Each row is a point on a tangle of strands that fork, close into loops and nearly touch. The rows are in no order.
Points whose rows are less than 28.6 apart are linked; no others are. Some points are linked to none.
K215: -7, 45, 9, 13, -8, 11, -15, -32
K930: -7, -15, 5, -21, 5, -9, -28, 58
K360: 9, 40, 30, 35, 8, 17, -11, -23
K700: 18, 30, 33, 41, 18, 13, -11, -4
K229: -10, 37, 6, 4, -7, 7, -17, -20
K693: 13, -4, 15, 35, 8, 20, 14, 8
K658: -3, 19, 10, -1, 0, 1, -27, 17
K119: -16, 6, -12, -32, -6, -12, 8, -47
K734: -5, -2, 4, -17, 4, -15, -41, 55
K891: 10, 26, 26, 19, 13, -2, -27, 17
K59: 8, 13, 19, 40, 9, 24, 15, -19
K753: 31, -6, 5, 56, 6, 22, 40, -10
K335: -2, -33, -16, -21, 0, -7, 22, -7
K235: -12, 25, -6, -15, -14, -11, -46, 19
K429: -11, 5, 3, -2, -2, 6, -3, 0
K423: -15, -22, -18, -46, -5, -18, 12, -19
K609: -20, -14, -15, -34, -6, -12, 7, -7
K945: -9, -1, -8, -23, -2, -8, 16, -50
K895: 23, -43, -18, -31, 3, -16, 27, -28
K969: 14, 29, 34, 31, 20, -1, -24, 10
K495: 18, -39, -19, -17, 3, -12, 32, -14
K594: 2, 17, 19, 12, 5, 7, -18, 14
K901: 22, -29, -7, 32, 2, 10, 33, 27
K964: 31, -31, -13, 34, 0, 7, 45, 20
K836: -28, -1, -19, -39, -16, -13, -15, 13
K807: -25, 9, -17, -32, -18, -10, -30, 17
K958: 1, 44, 20, 26, 1, 15, -12, -32
K995: 36, -15, -8, 21, 5, -1, 47, -51
K29: 15, 2, 18, 42, 11, 24, 14, -5
K2: -5, 20, -3, -15, -5, -21, -56, 36
K798: -3, 4, 10, 12, 3, 14, 6, -1
K328: 13, -11, 1, 28, 3, 12, 34, -24
K532: 5, 0, 4, 20, 2, 11, 25, -25
K340: -15, -22, -12, -22, -3, -2, 12, 6
K350: -29, -13, -22, -47, -15, -15, -9, 13
K968: -15, 14, -1, -12, -8, -1, -17, 8
K507: -22, 10, -13, -30, -11, -10, -1, -32
K911: 4, -37, -19, -44, 1, -18, 17, -24
K517: -2, -33, 3, -13, 7, -2, -18, 67
K555: 16, -20, -5, 27, 4, 9, 36, -4
K781: -14, 18, 3, -3, -5, 5, -2, -18
K248: -25, 11, -14, -29, -14, -6, -6, -17
K937: 31, -25, -13, 31, 2, 3, 50, 3
K157: -20, 18, -15, -27, -19, -11, -41, 13
K41: -11, 7, -3, -6, -1, 1, 17, -42
K21: 4, 3, 15, 19, 7, 15, -2, 13
K878: 11, -24, 0, 25, 5, 14, 21, 23
K107: 1, -45, -2, -4, 6, 4, -2, 67
K77: 0, -2, 0, 5, 2, 4, 25, -40
K465: -13, 5, -6, -26, -8, -15, -45, 45
K25: 8, 31, 11, 2, 8, -28, -52, 25

A fork is a point with three links, a tip a point with one. Leave the first point through the second and follow the links. Name the first fork or tip that comes.
K734, K930 -> K107
K700, K360 -> K429
K465, K2 -> K350
K59, K29 -> K21
K77, K532 -> K878
K215, K958 -> K594
K328, K532 -> K248

A piece is all that can be reached along the links. How many separate loops has the piece of each point below (a circle has one, a figure eight two, a Y none), and how many tips (points with one link)?
K555 -> loops 0, tips 2
K807 -> loops 0, tips 2
K693 -> loops 2, tips 1
K495 -> loops 1, tips 0

Name the points in between on the shortest way along the links from the first point to the second, in order.
K465, K350 -> K2, K235, K157, K807, K836
K945, K248 -> K119, K507
K423, K495 -> K911, K895
K878, K555 -> K901, K964, K937
